Each scene shows the same named points in several views. A view is turned or mirrored, and shifted as a whole, has a little noise and may leave points out.

Scene 1
View 1
K228: -1	-5	4	5	-9	-13	-2	-2	-1	-5	7	9	-1	3	9	-5	0	-5	-2	20	-9	17	-2	-1	16	9	-4	-15	-17	-11	-7
K441: 34	-1	-20	22	-17	1	-12	20	-10	-2	24	27	-2	7	-4	-5	-3	12	-17	21	-7	18	16	19	23	10	-17	-27	-9	-16	-14
K329: 3	-1	2	7	-9	-6	-6	-4	-2	-4	7	4	-1	2	8	-1	3	-9	-1	13	-10	11	6	-1	14	6	3	-11	-15	-6	-4
K435: -1	2	4	15	-3	-11	-1	-18	-13	-7	4	1	-1	0	15	-3	4	-1	-8	15	-4	9	-8	-2	10	-5	7	-12	-6	7	-10
K377: -4	-1	6	7	-6	-11	-3	-10	-5	-4	5	2	-1	1	12	-2	3	-9	-2	15	-7	10	-2	-3	12	3	5	-10	-14	-1	-5
K887: -23	-3	17	3	-2	-25	7	-29	-5	-8	-7	-5	-1	-2	20	-5	3	-9	0	18	-6	13	-21	-11	9	-1	8	-8	-17	3	-7
K931: 14	-4	-3	6	-13	-5	-9	11	1	-3	15	16	1	6	1	-3	2	-4	-5	17	-13	18	14	6	21	14	-8	-17	-20	-19	-4
K327: 12	3	-6	21	-6	-4	-5	-10	-15	-5	10	5	-2	0	8	-3	2	5	-14	15	-3	8	-1	6	11	-5	4	-16	-1	8	-12
K630: -1	4	9	9	-6	3	-12	-15	-4	-4	6	-10	2	-2	13	3	10	-17	-1	1	-12	-4	12	-6	8	-3	18	-4	-6	14	4
K122: 10	-3	-6	14	-10	-13	-1	2	-8	-5	12	17	-2	3	7	-7	-3	6	-10	23	-6	21	-3	7	18	8	-10	-22	-13	-13	-13
K230: 46	6	-23	24	-18	23	-26	23	-6	1	31	18	0	6	-9	4	5	2	-17	6	-11	2	40	21	19	6	-2	-20	-1	-4	-1
K629: -12	1	19	-3	-5	-2	-10	-16	5	-2	2	-12	1	-3	13	4	9	-25	8	3	-15	-1	12	-12	8	2	16	3	-15	7	10
K330: 26	1	-13	18	-16	2	-12	15	-5	-1	21	18	-1	6	-1	-2	0	4	-12	17	-10	14	19	13	20	9	-9	-21	-9	-13	-8
K292: 14	-2	-5	10	-14	-4	-9	8	-2	-3	15	14	0	6	3	-3	0	-2	-6	18	-11	16	11	6	19	10	-6	-17	-14	-14	-6
View 2
K931: 12	3	13	34	-6	8	4	12	-5	20	-6	10	-3	-13	2	-1	37	14	4	7	1	6	-10	-8	1	8	-3	-12	-3	1	6
K887: 9	0	10	-1	5	-17	3	6	0	9	-30	7	-10	-3	-21	-12	-9	-2	-11	-15	-1	14	10	6	-15	-17	-18	2	1	1	-7
K441: 19	-1	8	52	2	22	14	4	-22	26	-1	11	3	-23	16	0	47	20	12	22	-8	1	-3	-1	9	4	4	-17	-13	14	9
K122: 14	-6	11	30	3	7	11	4	-15	22	-15	11	-4	-19	-1	-7	28	13	4	7	-8	11	3	3	3	-5	-8	-11	-7	8	2
K630: 21	22	-3	16	-1	-11	-2	16	-1	-3	-13	3	-3	6	0	2	-2	-5	-7	0	10	-12	-2	-8	-26	-3	5	-2	-4	7	0
K292: 17	3	10	33	-1	8	5	9	-8	18	-7	10	-2	-13	4	-2	33	12	3	7	-2	4	-4	-5	0	3	0	-12	-5	5	4
K230: 28	19	-4	60	-5	21	7	13	-21	11	10	7	5	-14	30	11	45	13	9	29	3	-19	-10	-14	-3	14	21	-19	-11	17	13
K329: 14	8	9	22	-2	-2	2	13	-3	12	-13	6	-4	-6	-4	-2	17	5	-2	0	3	4	-3	-4	-10	0	-4	-7	-3	2	0
K435: 17	7	3	16	7	-6	8	4	-11	9	-21	6	-5	-6	-3	-6	0	-1	-5	0	-3	1	8	4	-15	-14	-5	-1	-7	11	-3
K629: 16	20	4	6	-6	-16	-9	19	11	-4	-15	3	-6	8	-10	0	-2	-6	-12	-9	14	-4	-7	-12	-27	2	-2	-1	4	-3	0
K330: 19	7	6	44	0	15	9	9	-15	19	-2	10	1	-17	11	-1	40	13	7	16	-2	0	-5	-5	2	5	5	-14	-9	11	7
K228: 11	1	14	20	-1	-1	3	9	-3	18	-16	7	-5	-11	-8	-6	20	8	-1	-1	-2	11	-1	-2	-4	-1	-10	-7	-1	1	1
K327: 20	7	-1	26	8	2	12	3	-19	11	-17	6	-2	-10	7	-3	8	3	-1	8	-5	-2	10	4	-11	-12	2	-5	-10	15	0
K377: 14	6	6	17	1	-5	2	9	-3	9	-19	6	-7	-7	-7	-6	10	2	-5	-3	1	6	2	-1	-13	-5	-6	-6	-3	3	0
View 3
K931: 9	2	6	10	-24	13	5	-25	-14	2	4	-10	13	5	-2	-3	2	-6	6	0	-21	6	-8	15	6	1	-7	-7	-5	17	5
K377: 12	15	-1	2	-6	-2	5	-16	-10	-3	-5	7	1	4	12	-5	2	-7	-3	11	-6	0	-1	1	7	0	1	0	-14	15	-6
K887: 18	21	-8	-3	8	-15	5	-12	-6	0	-10	16	-17	4	31	-5	-2	-12	-10	16	4	-7	-3	-13	8	0	1	-2	-20	15	-19
K292: 6	1	5	7	-19	10	4	-22	-14	0	3	-8	11	5	-2	-7	2	-5	1	1	-21	4	-7	13	6	1	-3	-6	-8	18	8
K435: 4	14	-1	-4	2	-5	2	-9	-10	-5	-8	13	-2	2	13	-16	2	-4	-10	13	-8	-2	1	-1	4	-2	6	3	-20	13	-2
K228: 12	6	0	6	-11	2	5	-21	-10	2	-1	-1	-2	6	12	-4	-1	-10	-1	4	-12	0	-8	4	8	0	-7	-8	-11	17	-5
K329: 11	13	1	4	-13	2	5	-18	-11	-4	-2	1	7	3	9	-5	1	-7	0	9	-9	1	-1	6	7	2	1	-2	-12	16	-1
K330: -1	-4	9	6	-24	15	2	-21	-17	-3	4	-10	19	2	-12	-12	5	-1	2	-2	-28	6	-5	19	4	0	-2	-4	-7	16	18
K629: 27	42	0	3	-12	-2	9	-13	-5	-12	-8	14	15	4	16	8	-2	-6	2	24	13	2	9	0	11	5	9	9	-11	14	-11
K122: 1	-7	2	4	-9	5	1	-21	-15	3	-1	-4	-1	4	3	-14	3	-7	-4	-2	-24	2	-12	8	5	-3	-7	-9	-11	18	6
K630: 15	35	2	-2	-10	-1	6	-8	-8	-14	-7	16	19	1	10	-3	1	-1	-4	23	3	3	12	3	8	4	14	14	-15	12	0
View 4
K377: -6	-4	10	14	11	-1	0	-3	-5	0	7	19	8	2	3	-2	16	7	-6	1	-4	-13	24	-1	-3	-6	14	-9	10	13	-15
K228: -2	-5	5	11	10	-4	-1	-2	-2	-9	6	24	4	-4	9	-3	16	6	-4	10	-3	-10	22	-3	-1	-1	11	-6	12	21	-14
K630: -9	-3	17	1	21	1	19	0	-12	7	15	13	10	16	2	-4	3	1	-4	-7	-2	-9	6	-1	8	-14	9	-36	9	-2	-17
K931: 2	-4	-3	1	11	-6	6	1	-1	-24	4	31	-1	-4	19	-5	12	2	0	22	5	-1	9	-2	5	6	9	-13	15	29	-11
K435: 1	-7	14	10	13	-11	4	-5	-2	1	11	10	11	3	-1	1	9	6	8	-1	-10	-9	24	1	3	-12	16	-13	10	0	-16
K230: 13	-4	-6	-27	20	-20	25	1	4	-39	15	29	-2	3	26	-6	-2	-7	24	32	11	21	-22	-2	20	6	4	-38	19	17	-11
K629: -17	0	17	11	20	12	14	1	-18	14	12	18	6	17	3	-6	7	3	-22	-13	0	-18	12	-2	1	-12	7	-33	7	7	-17
K330: 9	-6	-4	-8	14	-16	10	-1	4	-30	9	27	1	-5	20	-4	8	1	15	28	4	8	2	-2	11	6	10	-16	16	21	-11
K327: 7	-9	10	0	12	-18	8	-6	2	-9	12	10	11	0	3	2	7	3	19	8	-9	2	15	0	9	-9	15	-15	11	-3	-16
K122: 10	-7	-1	4	7	-17	-1	-3	7	-24	5	27	4	-10	15	-1	16	4	14	26	-2	3	17	0	4	6	14	-1	14	21	-11
K329: -2	-5	8	8	15	-4	5	-1	-5	-8	9	21	5	2	9	-4	12	4	-2	7	-1	-7	15	-1	3	-4	11	-15	11	14	-14
K441: 16	-9	-8	-13	9	-24	7	-3	11	-40	7	28	-1	-10	24	-1	11	-1	25	38	4	16	2	-2	11	10	11	-9	17	23	-9
View 5
K887: -14	0	-19	23	-7	-2	-7	4	5	-11	-31	-13	0	-6	-7	9	7	7	3	-5	5	-10	-10	-11	-1	-7	18	-2	10	1	-15
K228: -8	-19	-7	0	-10	0	-11	13	-14	-3	-9	1	-2	10	0	-2	11	-2	0	-2	1	-7	-2	-14	-7	-5	0	-3	1	-3	-11
K441: 8	-41	4	-31	-20	-1	-9	11	-36	8	19	5	-9	17	13	-25	2	-16	4	-4	-8	-9	-4	-20	-17	-8	-20	-5	-25	-7	-9
K629: -8	5	2	12	8	-6	8	10	3	-22	-23	-13	9	16	-2	4	4	19	-4	5	11	-5	-10	-16	6	17	-4	-20	12	9	-1
K630: 1	1	2	4	4	-8	14	3	-2	-17	-16	-18	6	13	1	-8	-6	14	2	3	10	-6	-18	-20	4	14	-10	-18	0	8	-2
K327: 4	-16	-5	-5	-14	-4	5	-3	-11	-3	-6	-14	-5	1	4	-18	-7	-2	6	-7	2	-12	-19	-18	-6	-5	-4	-7	-15	0	-12
K931: -3	-26	4	-16	-9	-1	-10	18	-26	-4	5	7	-2	21	5	-8	12	-4	-2	3	-1	-5	3	-18	-11	1	-15	-8	-5	-4	-7
K292: -1	-25	1	-15	-10	-3	-6	13	-23	-2	3	3	-3	16	8	-12	8	-5	0	0	-1	-8	-3	-18	-10	-1	-13	-7	-6	-3	-7
K122: -3	-27	-6	-10	-17	0	-12	10	-21	2	-2	2	-7	7	4	-10	7	-9	3	-6	-3	-10	-4	-15	-12	-11	-3	-1	-11	-5	-14
K230: 18	-33	18	-40	-9	-8	11	9	-36	-3	27	0	-1	31	18	-35	-7	-6	2	4	-1	-6	-14	-26	-12	11	-38	-19	-27	1	0
K329: -5	-16	0	-5	-4	-4	-3	15	-15	-9	-8	-1	2	16	3	-3	11	4	-2	2	3	-6	-1	-18	-5	4	-9	-11	1	0	-6

Which points are out of place in each view (at most two, in the order of its rows)? Write none if all are in place.
view 1 -> none
view 2 -> none
view 3 -> none
view 4 -> K377, K122
view 5 -> K329

Scene 2
View 1
K486: -3	3	-7	-5	-28	5	3	11	6	-6	0	-9	10	-7	6	-3	-34	-16	-18	2	-16	21	1	-31	-5	-6	10	-5	-5	0	-12
K826: -5	3	-7	3	-22	-1	7	9	9	-6	0	-15	12	9	-4	6	-32	-7	-12	-1	-3	20	12	-29	-9	1	15	-6	-1	6	-8
K949: -9	14	-11	13	-15	-3	-23	-14	10	-1	-7	-27	-3	6	1	-32	12	-3	-13	-4	-9	23	14	-7	-4	-6	2	-2	15	4	-19
K78: -9	14	-12	9	-18	-2	-21	-10	9	-1	-5	-24	-1	2	6	-31	7	-7	-16	-3	-13	22	8	-10	-4	-8	3	-3	10	2	-19
K705: -12	7	-7	7	-14	-4	-21	-5	9	1	-4	-22	3	-4	0	-21	-4	-10	-6	7	-12	15	14	-12	-4	-6	5	-9	12	-1	-23
K136: -10	5	-7	8	-15	-5	-19	-4	9	1	-3	-22	2	-3	-2	-16	-9	-11	-4	7	-10	14	16	-14	-6	-4	8	-10	12	-1	-24
K796: -5	12	-11	3	-25	3	-7	0	7	-6	-3	-17	4	-2	9	-20	-9	-10	-21	-4	-16	25	2	-20	-5	-7	6	0	1	2	-13
K490: -3	9	-10	-1	-27	4	-3	5	7	-7	-2	-11	5	-7	10	-16	-18	-15	-22	-2	-18	24	-1	-25	-5	-7	5	-2	-2	0	-13
K197: -6	19	-14	5	-23	4	-23	-14	8	-5	-6	-21	-6	-5	14	-45	19	-9	-25	-8	-21	28	-3	-8	0	-15	-2	2	7	2	-18
K694: -10	20	-15	18	-15	-6	-24	-20	12	-1	-7	-30	-5	16	0	-37	26	3	-16	-11	-4	26	14	-3	-4	-6	4	2	15	10	-15
K610: -14	-2	-4	8	-10	-9	-24	-1	9	6	-3	-24	6	-7	-9	-7	-19	-13	9	20	-9	5	24	-15	-6	-2	12	-18	17	-3	-31
K718: -7	5	-7	6	-20	-2	-1	3	9	-3	-1	-17	8	8	-4	-2	-23	-7	-11	0	-4	21	13	-24	-7	1	12	-5	4	5	-11
K904: -3	3	-7	-2	-26	3	-2	10	6	-5	-1	-11	9	-11	8	-8	-31	-18	-15	6	-19	19	2	-28	-6	-7	9	-9	-2	-3	-16
K614: -9	18	-13	13	-17	-3	-30	-19	9	-1	-7	-27	-6	1	5	-42	23	-4	-14	-4	-12	24	8	-4	-2	-9	-1	-2	15	3	-22
K374: -4	15	-12	5	-23	4	-14	-7	7	-6	-3	-18	-1	-3	12	-32	4	-10	-23	-5	-19	25	0	-16	-3	-12	2	1	3	2	-16
K827: -2	16	-14	3	-27	5	-9	-4	7	-8	-4	-16	0	-3	12	-31	1	-9	-27	-9	-18	27	-3	-18	-3	-11	1	2	0	4	-12
K361: -5	7	-9	2	-23	1	-4	4	7	-5	-3	-15	7	-2	5	-13	-19	-11	-17	1	-14	21	5	-23	-6	-5	8	-4	2	2	-13
K582: -5	19	-15	7	-25	2	-13	-9	9	-6	-4	-21	-2	4	9	-35	12	-4	-27	-12	-14	31	1	-12	-4	-10	3	5	4	6	-11
K911: -3	10	-11	5	-24	1	-1	4	8	-7	-1	-16	5	6	3	-13	-14	-7	-19	-6	-9	26	5	-23	-7	-4	9	0	0	6	-9
K793: -5	13	-11	9	-21	-2	-9	-6	10	-5	-3	-22	2	12	0	-20	-1	-3	-19	-7	-6	26	11	-16	-7	-3	8	1	6	8	-11
View 2
K136: -5	1	-25	0	-5	-14	-7	-16	-12	13	3	1	-2	-3	-6	1	2	3	-11	-5	-15	3	3	-2	8	9	3	2	-2	-4	-7
K374: -18	14	-25	11	-14	-9	-5	-10	6	28	-6	7	-6	0	4	-5	11	3	-7	-9	1	1	1	-20	-6	7	10	3	5	-10	-6
K582: -19	13	-24	6	-8	-12	-3	-7	2	41	-5	7	-13	-4	6	-5	14	9	-10	-16	4	-2	3	-26	-6	8	11	9	8	-5	-7
K361: 1	7	-25	17	-12	-5	-10	-12	-7	16	4	-5	-1	-11	-1	-5	6	1	0	-2	1	4	5	-4	0	1	10	2	3	-8	-7
K614: -29	8	-24	-10	-5	-23	2	-9	2	34	-8	15	-13	6	2	1	8	9	-21	-17	-14	-1	-1	-23	-1	17	3	8	2	-5	-8
K911: 0	6	-23	17	-8	-4	-9	-9	-8	27	4	-7	-5	-15	1	-6	10	6	-1	-6	8	1	7	-8	0	1	15	6	8	-6	-6
K949: -18	5	-24	-8	-2	-19	0	-11	-6	33	-3	8	-12	-1	0	1	7	9	-17	-15	-10	0	1	-17	4	12	3	10	3	-2	-7
K904: 5	9	-24	25	-17	-1	-15	-13	-4	6	5	-7	7	-8	-2	-6	5	-4	4	4	0	5	5	1	-3	0	11	-4	3	-12	-6
K826: 15	-1	-23	19	-4	0	-11	-13	-23	17	11	-16	-1	-23	-3	-5	5	4	3	1	8	4	11	6	7	-3	13	3	5	-2	-6
K490: -3	13	-24	22	-16	-1	-11	-12	0	17	1	-4	1	-8	2	-6	9	0	2	-3	5	3	3	-8	-5	1	13	1	6	-12	-7
K793: -7	4	-23	5	-2	-11	-3	-10	-10	34	1	0	-11	-11	2	-3	10	10	-9	-12	4	0	4	-15	2	5	11	9	7	-2	-6
K694: -24	5	-22	-14	3	-24	5	-8	-6	45	-6	11	-20	-3	4	1	10	14	-22	-22	-7	-3	1	-26	3	16	4	16	5	2	-7
K705: -10	5	-24	-1	-6	-15	-5	-14	-8	14	1	4	-2	0	-4	1	2	3	-12	-6	-16	3	2	-6	5	9	2	3	-2	-5	-7
K718: 5	0	-24	11	-5	-7	-9	-12	-15	16	6	-8	-2	-14	-4	-3	5	4	-4	-3	-2	3	6	0	6	2	8	3	3	-4	-7
View 3
K136: 2	-15	4	0	7	-4	24	-1	-15	5	13	-6	1	-7	5	0	-7	1	2	13	14	-14	-5	-12	8	-18	1	-1	1	-3	3
K796: -2	-6	4	4	8	-7	15	3	-14	6	6	4	-14	1	13	8	-10	9	10	8	11	-6	-4	-1	0	-6	-5	9	1	-4	-11
K793: 5	-2	5	12	12	-10	11	2	-6	3	9	-1	-9	4	7	4	-14	9	15	13	11	-12	0	-10	3	-10	2	4	-6	-10	-6
K78: -14	-15	-4	11	15	-5	13	-7	-11	5	12	-1	-13	2	9	8	-9	8	16	6	5	-17	-15	-11	7	-11	-8	7	-7	2	-1
K718: 11	-3	9	-3	4	-6	22	7	-14	5	7	-1	-2	-3	8	2	-9	6	3	16	18	-7	3	-4	1	-12	4	1	4	-7	-8
K904: 1	-6	8	-10	-1	-1	27	8	-25	7	5	6	-10	-4	13	8	-4	6	-5	12	17	2	1	6	-4	-6	-2	10	12	0	-17
K486: 7	0	11	-11	-2	-3	24	13	-23	6	2	8	-11	-3	13	7	-7	8	-3	13	19	4	4	10	-7	-3	-1	10	12	-3	-20
K582: -9	-5	-3	18	17	-11	5	-4	-6	4	7	1	-20	9	12	10	-17	13	23	6	4	-14	-11	-8	4	-7	-7	10	-11	-5	-7
K826: 27	6	17	-8	-4	-7	26	16	-16	6	2	1	2	-5	9	0	-10	5	-4	22	25	2	15	1	-4	-10	11	-2	12	-14	-15
K490: -2	-4	5	-2	5	-5	19	6	-19	6	4	7	-16	0	14	10	-7	10	6	10	14	-2	-1	4	-3	-3	-5	12	5	-1	-16
K827: -11	-6	0	10	12	-6	11	-1	-12	5	7	5	-21	6	13	12	-11	13	18	5	6	-8	-10	-1	0	-3	-8	13	-4	-2	-12
K610: 7	-21	6	-9	2	0	35	0	-20	5	15	-10	12	-17	1	-6	0	-7	-9	18	19	-14	-3	-14	10	-24	4	-8	7	0	9
K197: -22	-16	-8	17	18	-7	8	-10	-9	5	11	1	-21	6	11	12	-11	11	24	0	0	-17	-19	-11	6	-8	-12	12	-10	3	-3
K949: -5	-15	-1	14	16	-9	11	-8	-5	2	13	-7	-7	1	5	4	-13	6	18	9	7	-21	-11	-18	11	-14	-2	0	-9	-4	6
K694: -5	-11	-5	26	22	-14	4	-9	3	1	13	-8	-7	7	2	4	-18	8	28	8	4	-26	-13	-24	13	-16	0	-3	-19	-9	8
K614: -15	-19	-8	18	20	-9	10	-14	-5	3	15	-7	-9	2	5	6	-11	6	21	5	3	-24	-18	-20	14	-15	-7	2	-13	0	7
K374: -13	-11	-2	10	12	-6	12	-3	-13	6	8	4	-18	3	12	12	-12	10	15	5	7	-10	-11	-4	2	-7	-8	10	-4	0	-9
View 4
K793: -1	-5	-15	4	-3	10	1	-3	0	-3	1	1	-4	-3	3	-9	-18	1	6	-19	11	-11	1	-7	-6	6	1	-1	1	4	-13
K490: -5	3	-5	9	-7	6	-11	-3	-13	9	0	-1	0	-6	-2	-5	-6	7	3	3	1	-2	3	-13	0	-3	5	0	2	7	-6
K374: 4	-4	-5	0	-8	5	-9	-1	-2	0	-1	-10	0	6	8	-4	-8	0	5	-5	0	-8	1	-10	-8	1	17	-4	0	3	-16
K904: -9	12	-2	11	-7	6	-12	-2	-17	14	-2	-1	1	-10	-11	-4	-1	9	0	1	-3	3	0	-13	5	-7	-5	3	4	9	-1
K949: 7	-3	-11	-6	-1	9	0	1	12	-11	-4	-10	-5	6	8	-5	-12	-6	4	-33	6	-8	-2	-5	-13	7	2	-7	3	1	-19
K911: -6	-1	-12	9	-5	10	-5	-4	-9	4	2	4	-2	-9	-3	-9	-15	7	4	-7	9	-8	2	-10	-1	2	-1	1	3	7	-7
K614: 11	-6	-8	-10	-3	7	-1	1	15	-14	-6	-16	-4	14	14	-2	-9	-10	6	-30	1	-8	-3	-5	-17	5	12	-9	2	-1	-23
K827: 3	-6	-6	3	-8	5	-9	-2	-4	1	1	-7	-1	4	8	-6	-11	1	5	0	2	-9	2	-10	-7	1	18	-4	-1	3	-16
K197: 13	-13	-4	-8	-7	3	-5	1	10	-9	-3	-19	-1	19	20	-3	-10	-8	7	-11	-1	-12	2	-10	-16	4	31	-9	-3	-3	-27
K826: -14	8	-14	17	-1	12	-2	-4	-16	9	2	12	-4	-21	-15	-11	-14	12	1	-11	10	-4	0	-9	6	1	-19	5	6	13	2
K718: -7	8	-10	9	-1	11	-4	0	-7	4	-3	2	-2	-12	-9	-6	-9	5	3	-17	7	-3	-2	-8	0	0	-13	2	6	9	-4
K486: -11	9	-5	15	-7	8	-12	-5	-20	15	0	4	1	-15	-14	-6	-4	12	0	6	1	1	1	-13	6	-5	-6	4	3	11	-1
K705: 1	10	-5	-2	-2	8	-5	1	3	-2	-7	-11	-3	1	-1	-1	-2	-3	3	-27	-3	0	-4	-7	-7	-1	-8	-3	7	5	-10
K796: -2	-1	-7	6	-6	7	-7	-2	-6	4	0	-3	0	-2	-1	-7	-10	4	4	-4	3	-6	2	-11	-3	1	6	-2	2	5	-10
K610: -4	25	-5	-2	3	10	-5	4	3	-1	-13	-9	-2	-7	-13	2	6	-3	-2	-40	-6	9	-11	-5	-4	-4	-31	0	14	7	-1
K78: 5	-2	-7	-3	-3	8	-3	-1	6	-6	-5	-11	-3	7	7	-2	-9	-5	6	-23	1	-6	-1	-8	-11	2	7	-5	3	1	-17
K136: -1	12	-7	0	0	9	-4	0	2	-2	-8	-6	-3	-2	-4	-2	-2	-2	3	-28	0	2	-4	-7	-6	0	-12	-2	7	5	-7
K361: -7	6	-8	8	-5	8	-8	-3	-10	7	-2	0	-1	-8	-7	-6	-6	7	2	-6	3	-2	0	-12	-1	-2	-4	0	4	8	-6
View 5
K78: -6	-11	17	-6	5	2	-5	-5	4	7	6	0	-3	14	-17	11	1	-2	-13	0	11	-15	-15	-2	1	-34	8	-10	-9	-9	-4
K911: -4	0	9	0	2	7	5	-19	10	16	1	9	0	15	1	14	9	2	-12	-6	0	-2	-2	-2	-2	-21	12	0	-8	-1	6
K705: -4	-6	18	-9	-1	-1	-3	-6	-1	8	3	-1	-1	15	-14	12	0	1	-7	-4	6	-13	-7	-3	0	-33	-2	-3	-6	-7	3
K793: -8	-4	9	1	4	11	-4	-16	12	15	1	8	4	17	1	12	2	-1	-20	0	6	-12	-6	-8	0	-20	12	0	-10	-2	3
K827: 0	-8	15	-2	7	4	7	-13	10	13	9	6	-9	11	-17	12	11	0	-6	-2	6	2	-13	4	-1	-31	17	-13	-6	-6	-3
K796: -2	-2	13	-2	2	2	7	-17	8	13	5	6	-4	12	-8	13	9	3	-7	-7	2	0	-8	1	-1	-27	12	-5	-5	-5	4
K904: -1	6	15	-7	-4	-5	14	-18	-1	16	-2	3	-4	13	2	16	12	10	5	-18	-6	5	7	2	-2	-27	-2	5	-2	-1	13
K614: -6	-18	20	-7	8	5	-10	1	4	3	11	-4	-2	14	-28	9	-5	-6	-18	6	17	-21	-23	-5	4	-38	8	-15	-10	-13	-9
K490: -1	0	14	-4	1	0	10	-19	4	14	3	6	-6	13	-5	15	12	6	-1	-11	-1	5	-3	3	-1	-27	8	-2	-5	-3	7
K610: -10	0	22	-17	-11	-8	-11	-2	-14	6	-9	-7	7	20	-1	15	-11	5	-5	-12	3	-28	6	-12	3	-32	-23	12	-7	-6	13
K694: -10	-19	14	-1	11	13	-15	0	11	7	9	3	3	17	-22	9	-9	-9	-30	12	19	-28	-24	-9	3	-30	15	-14	-14	-10	-11
K582: -3	-12	11	0	10	9	0	-12	14	9	11	5	-6	12	-19	9	7	-4	-16	3	11	-6	-20	1	-1	-29	20	-15	-9	-8	-7
K197: -1	-16	20	-6	11	2	0	-3	8	6	15	0	-10	10	-30	9	6	-4	-9	3	14	-5	-25	4	1	-40	17	-20	-6	-12	-10
K361: -3	2	14	-4	-1	0	6	-16	3	15	1	5	-1	14	-2	15	9	6	-5	-9	-1	-2	1	-1	-1	-25	3	2	-6	-2	9
K718: -7	1	11	-4	-3	3	-1	-16	2	15	-3	3	3	16	4	16	2	3	-10	-9	1	-11	4	-6	1	-22	-1	7	-8	-2	11
K486: -3	8	11	-4	-5	-3	14	-24	3	18	-2	6	-2	14	7	17	13	8	3	-17	-8	7	8	2	-3	-21	2	7	-4	2	15
K136: -7	-3	18	-10	-5	-1	-5	-6	-4	9	-1	-2	2	17	-8	14	-4	3	-10	-7	6	-18	-3	-8	2	-30	-7	3	-8	-7	6

Which points are out of place in each view (at most two, in the order of its rows)? Write none if all are in place.
view 1 -> K718
view 2 -> none
view 3 -> K78, K826
view 4 -> K197
view 5 -> K705, K793
